A landscape with many valleys, sampled at points; each row gives a point and its height.
From any point a ball rolls to the lowest of the 2 points nearest to it. It stops when none of these is lower. Distance is the straight distance between rows; heights are no part of it.
z609 height 5.77: [171 100 108 132  70 112 104 169 129  79 164 103 126 101 110 121 152 162
 144 178 112 136 131 139 137 177 136 134 100 116 130 154 124 142  99 156
 110 126]
z799 height 5.60: [ 53 153 119  88 103 155 136 111 102 166 116 146 129 119 112 114 141 110
  80  77 101  78 143 115 125 135 151  83 157 155 168 104 138 113 196 100
 140  83]
z475 height 7.02: [ 65 166 149 139  98 160 142 132 116 121 160 130 184 169 155 112 145 100
 104  71 131 115 171 137 142 103 127  98 117 144 167 139 189 127 116 134
 114  37]
z320 height 4.69: [107 132 136 153 160 149 137 114 100 139 120 114 104 121 103 137 110  86
  92  86 147 117 104 129 130  97 137 119 123 128 110  90 146 127 157  84
 120 101]
z528 height 4.84: [179  77 110  92 112  66 141 129 176 150 162 125 101 143 118 122 162 152
 198 154 110 131 135 121  91 140 118 157 132 118 138 148 125 181  70 148
 167 158]
z826 height 5.78: [121 197 140 151 148 195 109  90 160 129 158 135 190 145 147 122 115 130
 129 184 161 175 145 105 163 102 116  78 161 181 154 172 110  97 125 117
 122 121]
z749 height 5.45: [157 177 155 153  91 126 130 177 136 134 144 129 177 126 152 200  90 131
 103 176 133 225 158 134 168 196 108 149 128 160  99 150 151 111  90 162
  94 127]
z620 height 6.40: [157 154 118 173 114 135  87 123 128  91 154  89 143 129  48 156  62 125
 151 171 153 124 134 114 202 161 143 128 180 126 123 159 128 139 122 138
 103  92]
z183 height 5.64: [ 71 128 124  92 102 167 159 109 119 127 142 151 142 146 142  80 187 121
  93  71  86 101 147 154 124 111 134 111  90 156 178 110 116  98 162 133
 116  64]
z618 height 3.26: [172  72 126 127 193 108 125 103  73 123 124 115  31  92  92 158  79 128
 147  89 131 149 116 111 123 127 162 140 118  56 132  84 107 164 126  96
 115 137]
z832 height 0.85: [155 159 118  58  86 154 129 159 132 103 165 104 123 141 111 133 142 143
 135 114  66  92 138 106 178 194 109 148 194 146 140 153 102 137 134 164
 123  55]
z650 height 4.30: [ 91 101 132 128 142 141 146 109  97 122 107 136  83 125 119  99 147  90
 100  70 114 104 106 149 112  93 142 108 101 108 135  93 143 133 159  91
 131  97]
z805 height 3.58: [121 105 126  67 202 132 130  80 156 164  62 203 101 150 173 102 136 128
 148 107 105 149 116  93  92  60 106 139 130 125 165 135  87 110 145 105
 169 197]
z914 height 4.14: [100 115 126  89 159 145 165 119 155  86 115 147 143 172 177  60 204 132
 107  66  80 168 128 175 136  88  87 110  84 112 165 144 128  99 105 160
 126 107]
z582 height 6.99: [125  75 107 114  96  66 129 150  92 179 132 163  62  74 143 141 103 165
 101 126 102 102 125 104  73 150 162 157 117 132 141  97 123 153 139 136
 131 186]
z262 height 5.14: [103 191 133 117  80 161 115 103 177 118 140 112 168 179 152 128 164 134
 168 184 139  82 141 104 158 129 117 112 169 201 136 178 108 128 111 149
 120  67]
z967 height 7.01: [ 90 115 127 135 132 105 122  96 115 164 159 163 104 110 156 113 120 134
 102  89 112 165 146 154  95  93 146 112  96 116 193 125 133 127 130 124
 140 149]
z459 height 3.02: [136 107 137 154 132 105 137 114 125 187 111 163 153 104 154 119 113 164
 133 177 154 150 128 116  67 118 135 112 114 167 134 112 126  98 137 111
 146 225]
z282 height 4.71: [130 127 134 145  37 138 120 153 125 101 124 105 172  89 118 132 171 155
 134 197 155  73 106 128 129 163 138 114  98 166  73 105 117 122 135 137
  79 120]
z286 height 8.23: [121 147 136 117 195 158 118  72 160 170 131 162 152 182 173 145 117 112
 144 125 162 180 163  99 107  67 115 133 144 118 165 158 149 137 113 114
 163 142]
z457 height 3.91: [135 147 162 182  71 168 125 169  92 107 135 118 176 100 105 171 115 112
 107 179 163 126 138 137 168 155 147 114  97 167  84 104 152 119 125 116
  68  70]
z110 height 8.03: [114 164 133  87 169 167 141  87 160 153 148 161 175 193 194 132 149 118
 133 120 112 220 173 124 131  85 114 133 136 128 180 164 148 130 100 141
 141 127]
z79 height 8.42: [ 91 155 133  90 170 126 113  72 168 181 131 178 166 184 200 161 134 115
 144 154 150 155 179  82 118  95 112 142 182 149 149 177 137 139 120 135
 161 161]
z997 height 4.46: [149 130 139 150  99 109 122 122 191 116 118 109 167 154 128 136 150 130
 180 198 182  81 111 110 119 132  95 117 122 164  82 141 129 129 110 141
 136 146]
z608 height 7.61: [ 74 127 152  73 152 175 184  94 127 154 139 173 147 212 174 145 166  87
 147  71 138 144 169 116 123  70  91 166  73 149 157 111 164 140  96 132
 125  70]
z831 height 2.85: [128 133 124 140  83 116 140 176  94 150 155 131 121 117 141 206 105 120
 112 134 128 128 158 130 148 187 149 161 113 149  78 104 178 146 109 151
  90  88]
z869 height 4.36: [174 131 120 109 106  92 115 177 134 147 123 125 116 107 139 197 117 149
 136 151 134 152 125 123 140 178 110 197 147 145  59 128 139 157 100 168
 133 159]
z339 height 4.70: [122  88 126 142 134 112 129 164  95 103  97 112  83 106 103 118 133 103
 120 106 135  53  74 130 106 117 133 134 115 100  74  95 123 138 161  95
 125 133]
z636 height 6.68: [155  91 101  83 102 112 128 142 109 160 138 145  84 103 133 138 134 162
 135 148 107 124 122 109  97 145 154 147 117 123 145 108  89 166 133 136
 127 172]
z375 height 7.29: [ 95  89 124 114 103  39 113 135 125 169 142 156  49  74 152 136 107 151
 121  95 104  73 145 125  71 141 163 148 134 100 145 115 142 141 137 132
 160 170]
z212 height 9.11: [ 99 188 166 199  80 129  86 123 164 108 124 108 207 114 152 141 123 139
  99 182 165 170 157 157 150 141 108  87 112 168 117 150 147  80 124 155
 100 125]
z26 height 3.66: [170 119 141 148 120  87 134 123 122 200  87 147 167  95 140 162  99 172
 133 208 156 188 129 101  83 156 110 138 125 185  95 118 111  97 138 137
 140 231]
z297 height 6.03: [110 169 138 121 218 214 165  99 126 123  89 116 165 163 138 122 122  93
  93 111 147 174  87 104 163  71  98  97 130 134 121 134 121 103 151  92
 117 105]
z513 height 3.73: [131 143 156 178  87 180 134 170  75  80 150 101 172 119  82 149  91  92
 106 146 144 113 117 126 174 162 155 100 133 140 144 127 172 117 127 116
  73  45]
z587 height 7.15: [164  86 107 158 124  78  94 103 126 128 184 113  79  91 105 121 109 145
 137 121 101 164 145 161  97 132 167 120 102  53 193 160 137 153  77 141
 146 150]
z14 height 6.07: [137 186 126 132 192 205 126  98 150 142 114 137 172 156 146 130 113 114
 123 167 154 180 114 117 153  88 109  93 148 159 135 147  95  98 148 105
 117 139]
z334 height 4.67: [111 143 132 115  40 140 132 151 119 161 133 136 149 110 144 149 149 122
 138 173 152  60 126 121 135 148 119 139 116 197  74 110 129 131 144 143
  87 122]
z276 height 5.02: [175 144 127 132  96 102 120 151 136 143 137 129 156 123 133 177 127 149
 129 184 127 207 150 110 154 190 106 160 118 164  74 149 136 130  99 171
 117 161]
z630 height 5.28: [188  80 109  91 108 150 170 161 115 128 126 128 151 103 117 110 178 166
 140 177 115 149  87 112  88 153 122 147  79 166 111  98  79 135 134 121
 117 179]
z441 height 6.33: [184 117 119  95 198 107 155 155  96 128 120 110  65 107 131 176  99 151
 124  90 110 193 109 121 140 164 132 172 122  93 105  85 112 149 111 129
 122 144]
z329 height 7.62: [ 96  87 133 107 105  52 115 134 132 152 135 152  52 115 150 115 150 130
 128  70 101  72 149 148  88 130 156 143 129  87 150 110 154 145 113 132
 168 115]
z406 height 7.11: [149 155 107 168 149 153  82 101 159  93 133  84 141 109  87  78 126 142
 139 183 144 144  94 136 142 118 120  82 150 128 145 173  66 114 139 121
 123 146]
z412 height 5.70: [ 75 145 149 154 129 112 131 161 116 142  79 139 154 125 172 135 109 106
  88  93 161  72 100 139 110 103 135 151 111 140  63  73 173 101 156 112
 141 149]
z196 height 5.05: [155 121 115  70 190 151 146 105 144 169 104 161  67 140 120 140 111 120
 170 114 127 128 117  86 110 102 109 145 166 125 140 124  67 143 133 106
 155 155]
z876 height 3.32: [171 119  94  94 146 104 125 106 188 145 155 131 121 148 145  95 164 157
 181 170 106 149 138 113 105 123  97 132 149 117 155 175  86 150  88 153
 159 171]
z560 height 8.22: [115 105 115  94  77 111 105 153 111 130 174 119  94 126 106 115 152 138
 138 106  87  61 142 129 133 152 156 138 132 115 146 136 142 152 130 146
 118  79]
z566 height 6.31: [126 138 127 123 129 142 132 136  97 114 156 110 126 131 110 108 119 114
 105  73  94 130 142 141 152 139 132 110 154  95 175 146 144 121 133 127
 114  56]
z980 height 4.17: [148  97 133 184 167  83 112  80 151 142 111 142 112 115 102  96  77 125
 186 165 180 114 122 119  83  66 128 107 147 104 139 147 103 119 129 109
 165 213]
z732 height 5.15: [ 65 105 126  69 123 152 156  85 112 148 105 178  90 134 111  84 184 116
 103  62  81 111 126 132 109 106 142 125 110 144 202 109  98 107 179 101
 135  96]
z848 height 7.28: [124  99 108 134 120  99 100  88 116 156 168 148  66  82 128 112 113 152
 128  94 101 154 144 145  98 107 165  95 114  83 209 149 100 147 130 124
 152 136]
z678 height 6.89: [185 103 115 136 145 107 117 126 107 122 173 124  75  88 104 138  99 138
 116  96  98 208 141 161 134 140 151 118 102  48 190 133 122 146  86 132
 115 130]
z541 height 7.96: [132 150 129 159 108  81  80 132 153 121 163 108 146 102 158 128 111 149
  95 127 108 188 166 179 134 155 125 127 127 103 167 170 140 108  90 176
 137 167]
z23 height 5.24: [ 73 161 123 153 101 144 108 121 101 151 128 119 151 106 110 121 117 108
  73  96 133  86 136 135 139 145 150  92 157 164 132 121 154 114 192 107
 117  86]
z866 height 4.78: [112 127 133 187 156  83 101 103 155  99 102 119 132 120 112  87  97 119
 154 137 161  75 104 153 102  76 130  99 142  90 125 141 107 103 144 107
 160 198]
z550 height 6.39: [ 43 161 116  54 115 140 133 100 154 176 128 188 160 153 182 111 178 143
  98  97  93 122 169 130 102 101 136 132 125 175 174 133 114 105 166 143
 135 125]
z240 height 4.90: [ 95 135 131 118 165 119 112 119 174  77 100 127 154 173 196  60 167 130
  95  62  99 155 116 177 127  86 113  96  98  78 161 159 162 105 108 156
 154 121]
z983 height 5.76: [142 101 149 117 173 159 150 104  91  93 105  91  58 146  82 118 140  82
 155  59 117 119 107 127 155 119 120 123 135  71 108 115 143 143 119  91
 117  48]
z748 height 7.72: [134 152 126 153 137 105 108 123 148 133 165 126 137 142 158 133 115 134
 122 122 131 163 167 156 142 125 120 128 135 102 157 162 157 133  87 148
 138 124]
z9 height 4.28: [117 160 157 187  79 168 121 129 123 111 119 116 179  87 111 143 133 124
 118 181 179  93 116 127 130 138 141 103 107 185  84 100 129 105 149 113
  76  97]
z696 height 3.97: [191  67 111 146 150  91 117 124  78 115 126 112  58  76  74 158  82 136
 157 135 142 115 101 122 117 136 173 151 115  60 103  86 102 164 121  91
 127 165]
z288 height 6.29: [108 119 134 103 125 113 137 146 170 151  88 159 155 157 180 110 154 119
 153 125 129  60 110 111  91  90  91 136 129 147  94 114 127 100 143 132
 161 168]
z400 height 7.94: [100  79 115 115  72  78 131 151 125 140 173 144  85 137 138 130 153 133
 147 106 110  86 151 152 106 130 159 153  99 104 141 122 174 168  98 152
 130 107]
z71 height 5.79: [143 161 118 126 217 207 158 125 103 108 113  90 129 128 104 126 103 112
  94 117 127 201  81 109 181 108 106 100 151 128 113 121  86 109 152 102
  99  97]
z672 height 5.00: [134 131 142 192 167 143 145 134 108  99 132 102 127 121 107 140 110 105
 100 121 169 160 107 151 138 106 139 118 106 100 108 106 152 138 124 107
 114 111]
z742 height 3.06: [147 101 130 165 161 113 148 133 150  86 103 111 149 137 122  98 151 131
 141 142 147 137  84 149 100 102 121 114  89 107 102 113 134 127 116 104
 146 160]
z370 height 5.34: [141  82 109 152  87 147 114 173  88  54 122  92 123 100 105 103 175 131
 115 161 132  92  68 143 127 139 163 118  68 105  95  95 122 130 150 110
  88 132]
z21 height 6.73: [ 84 138 112  97 126 120 145  99 131 159 145 173 136 131 161 112 163 147
 102 119 103 158 156 138  99 111 143 123 110 160 170 121 125 119 143 131
 123 143]
z770 height 4.16: [119  88 137 151 158 103 182 118 120 168 130 160 128 143 166 144 126 123
 129 107 154 167 132 129  85  87 140 143  74 131 135  78 185 152  99 109
 133 147]
z122 height 5.46: [ 61 148 144 179 127 102  96 123 120 129  99 125 144 121 145 112 103 103
  88  98 184  70 122 157 117  86 147 106 140 125 107 111 165 104 171  97
 152 148]
z39 height 4.83: [ 91 169 144 169 101 168 109  98 121 142 154 124 154 116 118 118 117 112
 113 158 152 108 151 119 141 120 141  88 149 164 146 135 137 122 156 114
 118 103]
z243 height 5.36: [115 131 111  95 162 148 123  91 130 122  93 124  94 142 106  97 128 112
 118  83 112  97 108 124 141 116 115 110 184 112 146 134 100 118 171 103
 150 107]
z251 height 3.18: [150 150 134 159  64 146 114 187  82  77 148  93 143 110  89 163  87 115
 110 142 117 105 140 134 188 198 147 142 156 121 122 137 160 140 112 153
  74  50]
z324 height 3.59: [128 107 136 190 145  78 112  93 143 164 111 146 135 111 133 122  83 142
 146 171 166 140 137 112  64  89 139 118 140 133 138 133 134 100 116 114
 160 221]
z533 height 4.21: [125 185 114  77  80 171 117 133 156 125 146 111 164 138 134 117 159 133
 145 180  97  78 130 102 171 151 109 117 168 199 121 168  74 121 132 158
 125  85]
z987 height 0.44: [164 129 119  76 185 136 129  85 187 123 111 150 119 182 153  83 159 134
 168 123 114 169 133 126 121  86  77 128 142 102 161 171 101 137 111 141
 171 161]
z707 height 2.18: [144  90 137 116 187  91 131 108  80 140  96 144  26  84 117 166  73 116
 149  73 137 104 106 105 107 121 156 150 146  84 119  68 102 146 156  79
 150 152]
z975 height 4.99: [169  73 118 166 132 106 149 150  87  97 146 118  99 105 104 126 127 130
 136 130 134 147 119 163 108 139 158 127  57  74 129 102 164 173  96 121
 110 123]
z318 height 5.30: [157 140 137 199 189 155 120 141 124  99 135  96 142 119  66 167  71 116
 116 155 176 194  99 140 167 128 135 132 111 110  90 117 126 133 119 108
 101 135]
z596 height 4.13: [116  84 143 143 177 120 131 134 122 104  56 108  83 138 105  94 114  82
 145  94 144  41  74 124 115  84 109 124 141  87  82 101 111 113 159  89
 150 156]
z342 height 5.61: [191  98 106  74 151 138 171 155 112 142 100 127 121 112 122 124 133 167
 129 137 114 168  74 104 104 144 109 157 104 133  97  95  73 149 123 128
 131 197]
z676 height 7.38: [ 73 144 145 149 112 133 143 125 141 140 191 139 152 161 179 129 145 115
 134 117 130 159 183 139 121 121 121 116 123 133 169 156 176 134  90 149
 132  80]
z842 height 5.83: [133 114 122  53 132 132 136 111 165 185 139 165  78 160 117 140 131 123
 194 141 121  80 133  73 111 116 113 156 169 139 131 145  89 161 124 127
 161 135]
z784 height 6.09: [187 166 144 171 116 135  81 153 125  80 143  82 137 112  64 189  39 127
 119 161 138 184 147 133 210 183 137 153 168 119 109 155 108 121 113 163
  87 115]
z559 height 4.58: [162 119 113 158 154  97  85 137 103 114 119 110  81  79  78 158  71 149
 117 132 131 151 116 137 123 155 151 148 144  89  97 110  94 154 131 113
 124 180]
z175 height 8.86: [116 180 109 133 137 117  83 124 151  88 111  58 141 139  85 129 101 136
 124  97 114  87 133 133 184 156 112 140 216 114 115 153 121 128 152 151
 137  92]
z894 height 3.82: [ 93  76 136 133 118 126 181 137 106 108 108 137 108 122 145  75 186 102
 102  66 109 103  91 164  95  99 142 130  57 114 121  80 140 117 144 112
 114 116]
z300 height 4.27: [123 110 129 120 119  79 162 164 123 166 133 147 115 150 172 185 135 119
 144 110 143 119 135 121 113 145 115 183 109 143  77  92 184 162  92 134
 138 151]
z762 height 7.82: [113 130 139 105 169 166 197 107 124 160 159 176 166 202 178 144 153 119
 148 100 128 208 166 116 125  84 111 144  94 144 172 123 155 135  89 135
 129  98]
z174 height 6.22: [107 110 137 121 127 149 168 114  91  87 115 104  97 164  90 103 151  85
 124  33 109  81 134 134 161 125 114  98 125  85 144 121 175 133 121 100
 115  30]
z929 height 6.54: [114 124 126  89 118 113 119 125 182 167 115 159 120 172 138 117 127 122
 191 154 144  38 140  78 120 118  95 141 180 146 117 162 111 142 126 138
 179 141]
z483 height 5.86: [122 142 129 107 178 130 115  86 119 130 130 134  83 131 125 111 130 114
 117  66 108 151 134 140 135 122 127 108 151  88 167 137 124 119 134 112
 146 102]
z900 height 5.39: [190  85 112 149  98 113 132 168 106  89 149 118 137 107 101 118 148 152
 147 173 135 156 111 144 120 165 155 121  59 107 122 117 131 144 102 134
 100 141]
z795 height 4.77: [118 152 115  90 143 160 116 110 156 117  78 102 128 145  86 106 138 114
 127 107 112  54  94 107 150 139 112 109 201 138  99 139  81 113 188 114
 156 100]
z726 height 4.55: [197  79 159 134 102 107 156 164 136 165  82 123 187 111 131 122 153 192
 151 202 144 142  95 109  79 164 115 146  99 172  60 109 122 102 107 121
 136 209]
z294 height 4.25: [109 137 124 134 160  72 124 130 154 152  92 151 124 134 181 143  99 141
 111 102 143 135 128 141  90 114 128 159 141 113 102 116 157 123 123 139
 162 192]
z514 height 3.72: [132 115 134 152 170  97 153 132 139 138 102 141 154 143 177 129 128 127
 123 119 158 145 116 143  94 106 111 145  96 127 109  94 168 121 114 105
 143 172]
z952 height 5.33: [152  74 123 139 151 152 135 129  70  70 128  82  58 111  65 109 125  98
 130  97 117 133  96 131 156 123 158 120 104  53 134 121 129 136 143  94
 103  84]
z157 height 9.21: [103 174 172 176  67 148 132 118 139 143 135 129 214 109 162 167 134 143
 109 199 162 173 173 125 128 150 117  95 106 189  92 123 154  90 128 142
  77 111]
z879 height 5.23: [139 151 146 140  60 144 122 126 183  96 148 112 175 155 142 134 172 141
 189 207 149  90 141 107 138 146 107 119 122 196 113 159 116 134  87 154
 123 106]
z612 height 5.18: [132 111 120 116  81 170 137 170 109  97 133 110 134 117 107 106 170 131
 135 155 122  68  79 123 138 142 137 119 101 147  97 109 101 131 148 131
  96  97]
z56 height 3.48: [134 120 136 162  64 150 148 196  71 107 152 116 155 108 121 180 112 115
 112 156 138 142 146 141 149 173 155 145  71 138 102  93 179 153 111 138
  68  86]
z88 height 6.63: [142 121 105 108 109 164 129 124  70 110 151 109 100 107  69 118 118 122
 116 103  91 106 131 115 166 159 148 104 175  93 170 123 125 140 162 112
  90  60]
z680 height 5.94: [ 99 134 146 138 143  99 133 176 144 133  70 149 150 154 182 137 126 106
 120 109 170  52 100 132 112  99  91 153 128 140  54  95 159 114 128 125
 158 169]
z977 height 8.65: [117 144 107 151 100  92  60 110 136  89 145  73 130  96  69 104 103 135
 119 102 105  72 137 154 161 163 149 115 190  97 149 171 130 108 146 142
 126  95]
z268 height 6.76: [153 157 110 155 128 147  79 128 162  97 132 102 132 110  78 137  92 146
 144 179 145 138 117 130 164 147 114 131 161 133  91 157  93 129 137 138
 130 145]
z449 height 8.79: [ 82 163 141 150 117 122  96 110 174 143 119 132 174 152 180 116 147 135
 130 166 164 122 148 135 110 103 111 111 149 149 113 157 143 118 125 143
 145 154]
z693 height 2.57: [149 125 129  93 190 109 123  73 177 153 105 172  92 158 170 105 133 137
 152 109 112 177 139 109  86  77  99 134 144  92 165 146 107 131 129 125
 181 194]
z572 height 5.96: [190 112 107 108 191 124 148 145 140 128  91 114 107 127 135 146 123 145
 129 122 134 187  92 122 120 134 102 152 117 102  88 102 107 147 110 120
 141 176]
z82 height 7.00: [ 62 159 146  62 134 145 156 112 125 140 115 153 144 196 151 140 153  85
 112  28 102 108 174 128 144 119  98 155 129 130 151 122 185 119 131 125
 144  38]
z722 height 4.74: [ 77 101 135 103 128 141 156  92  74 139 116 156  73 109 116  94 158 113
  82  45  78 136 121 151 107 109 154 102 101 115 189 100 135 111 168 101
 126  90]
z964 height 2.99: [153 172 104 104  83 150 102 139 142  96 128  93 134 123  99  99 144 150
 123 157  86  92 127 111 174 165 125 111 193 161 135 167  91 120 151 160
 120  83]
z689 height 3.71: [166 116 140 164 147 116 123 142 157 112 108  99 159 133 115 117 130 129
 159 181 169 134  97 135 110 132 113 132 110 141  74 126 129 126 109 124
 146 176]
z808 height 7.40: [138 142 128 156 178 153  96  79 162  94 128 104 136 112 124  61 145 132
 114 144 117 162  99 152 125  82 130  65 127  97 185 172  79  98 142 116
 138 166]
z186 height 4.34: [125  99 135  68 164 143 156  90 143 175 103 200  81 144 133 107 128 119
 164 129 104 114 118  84  81  86 107 127 138 142 162 117  57 117 155 116
 160 183]
z909 height 6.65: [173 111 127 133 182 129 156 152  80 102 141 102  84  91 108 142  94 139
 113  86 100 213 117 153 147 149 143 131 108  54 139 111 119 141  99 132
 102 120]
z176 height 8.62: [ 89 150 125 104 139 100 101  99 179 168 106 171 169 152 192 119 139 124
 130 150 145 118 160 108  97  96 113 126 166 152 145 163 138 114 142 132
 159 180]
z658 height 6.69: [100 117 131 125 102  73 110 148 170 168  81 163 142 148 157 118 135 130
 157 166 145  32 145  97 103  99 100 141 156 159  98 156 128  98 132 147
 172 181]
z130 height 4.68: [206 138 121 128 132 163 142 181 123  94 179 118 149 112 107 143 101 154
 137 172  97 219 134 119 163 178 123 139 120 127 158 166 105 136  88 156
  92 125]
z664 height 4.09: [188 144 107  90  96 154 135 176 116 108 178 120 115 123 112 153 123 150
 139 172  93 173 151 109 170 180 116 153 148 130 155 165  97 141  97 178
 111 112]
z892 height 6.91: [158 118 120 133 124 164 122 108  90 121 167 109  99 118  60 141 112 102
 164 126 128  72 137  97 167 141 142 117 163 120 149 132 135 148 140 106
 105  47]
z452 height 7.33: [ 66 151 151  69 133 164 156 105 158 145 115 157 176 213 191 120 175 105
 133  80 107 114 163 124 143  96 100 153 114 152 142 135 159 128 119 141
 144  67]
z518 height 8.46: [141 121  94 131  76  94  72 139 117  88 168  89  96 110  78 107 125 148
 134 123 108  66 122 143 149 158 155 125 154  83 147 154 130 145 128 137
 128  98]
z326 height 4.96: [186  77 130 127 134 136 167 153 122 123  88 118 168  92 106  86 172 175
 157 186 144 140  69 118  80 138 118 123  91 162  85 110  69 110 132 108
 131 201]
z142 height 5.16: [114 139 126 189 152  21  93 112 158 139 133 118 136 117 165 162  72 142
 113 100 137 172 163 166 117 126 136 152 131  77 132 143 187 130  88 150
 175 201]
z976 height 5.17: [ 87 140 141 192 128  92  86 124 162 101  97 110 158 122 123  96  98 119
 115 128 178  69 116 155 124  89 122 119 146 122 102 132 139  96 161 124
 158 175]
z105 height 4.00: [116 146 120  78  75 159 153 164 115 151 163 139 150 144 137 165 159 132
 126 141 113  95 151 117 164 156 133 159 130 186 104 125 129 135 129 151
  98  85]
z442 height 3.40: [122 104 132 123 181 101 120 116 111 134  86 138  56 119  99 117  93  98
 155  90 127  65 103 109 110  92 122 138 164  90 118  95  90 117 167  97
 151 164]
z959 height 3.22: [106 109 114 116 141 139 172 145 132  92 124 127 130 125 161  69 200 138
 103  99 101 150 106 171 111 105 125 121  69 116 139  94 124 101 128 144
 117 134]
z124 height 8.97: [ 96 153 153 211  98 103  71 104 159 115 144 120 171 112 136 118 121 131
 125 166 178 131 157 159 122 116 133  94 122 127 129 160 158 112 115 142
 138 144]
z885 height 6.06: [ 88 139 118 110  77 159 142 137 124 110 144 134 143 111 136  66 184 150
  96 119  85  96 128 147 122 127 139 103 100 164 154 124 100 116 155 147
 108  99]
z713 height 4.56: [141  91 132 160 139 100 163 128 104 145 141 141  94 112 129 161 105 121
 121 102 140 153 128 142 111 130 158 150  82 101 134  80 174 164 106 105
 119 135]
z228 height 5.29: [102 167 150 147 106 190 140  99 134 143 185 135 177 144 134 141 123 115
 133 169 161 137 170 106 135 124 136  90 133 183 168 158 125 137 121 126
 108  84]
z592 height 5.80: [158 184 156 178 135 128 125 177 116 108 144 109 155 131 123 197  56 117
 104 149 134 199 154 149 206 193 125 151 168 123  97 148 156 118  89 162
  97 105]
z845 height 4.06: [138 151  98  97  99 152  97 130 123  97  99  87 129 128  90  80 145 135
 113 135 103  53  89 115 149 142 122 108 161 161 114 138  84 129 186 125
 137  97]
z507 height 6.64: [ 68 156 143 113 123 155 160  99 108 112 113 118 159 176 112 110 135  74
 111  31  99 104 155 128 154 112 108 102 143 121 160 134 189 113 141 117
 135  15]
z414 height 5.06: [134  68 125 145 130 140 121 150  77  61 114  80  74 108  74 118 135  99
 120 122 132  92  67 139 132 121 159 131  84  64  99  87 132 143 147  86
 105 115]
z466 height 4.72: [109 153 128 160 159  69  90 128 138 139 113 132 113 117 155 168  74 140
  97  85 144 161 152 165 123 134 140 158 140  96 102 118 166 129 112 134
 150 177]
z319 height 5.99: [ 50 155 118  54 103 151 130 112 139 167 110 168 147 141 138 105 171 130
  99 100  96  81 148 111 121 129 139 120 152 182 176 139 105 111 198 123
 142  98]
z927 height 6.26: [153  96 102 113  65  92 115 144 127 148 165 138 118 106 127 137 156 166
 139 186 106 138 154 129 101 172 143 147 104 143 123 142 121 153 100 163
 126 163]
z941 height 3.61: [144 118 124 109 116 105 155 183 105 170 132 134 116 128 162 219 104 118
 120 127 136 138 144 124 141 175 123 197 116 146  62  98 156 166 102 146
 109 134]
z266 height 2.98: [152 161 116  89 121 143 132 161 125 131 162 124 126 146 131 163 127 131
 136 145 101 122 156 125 175 178 120 160 175 160 114 145 120 150 104 163
 113  93]
z552 height 4.15: [194 107 142 123  92 110 137 140 137 164 101 136 177  97 118 146 132 183
 141 222 148 195 118 118  95 176 122 143  97 183  82 127 110 118 126 140
 126 210]
z447 height 5.54: [159 164 130 154 184 195 139 157  93  99 130  99 141 112  79 165  81 105
  95 147 145 196  82 114 181 137 126 112 128 131  92 119 100 110 138 106
  89 115]

Where does a ball stop that starts at each point below?
z848 -> z39
z983 -> z707
z297 -> z650
z658 -> z459
z560 -> z514
z929 -> z987
z678 -> z459
z406 -> z831

Call two points neighbours if one is among the 2 nearest of the other. Go from one point of each pair to the other, from neighbour to neighbour, staying as low as possible. Name the highest point that can't be avoided.
z707 / z964 -> z370
z987 / z831 -> z927
z831 / z832 -> z282
z459 / z832 -> z658
z251 / z831 -> z56
z39 / z959 -> z14
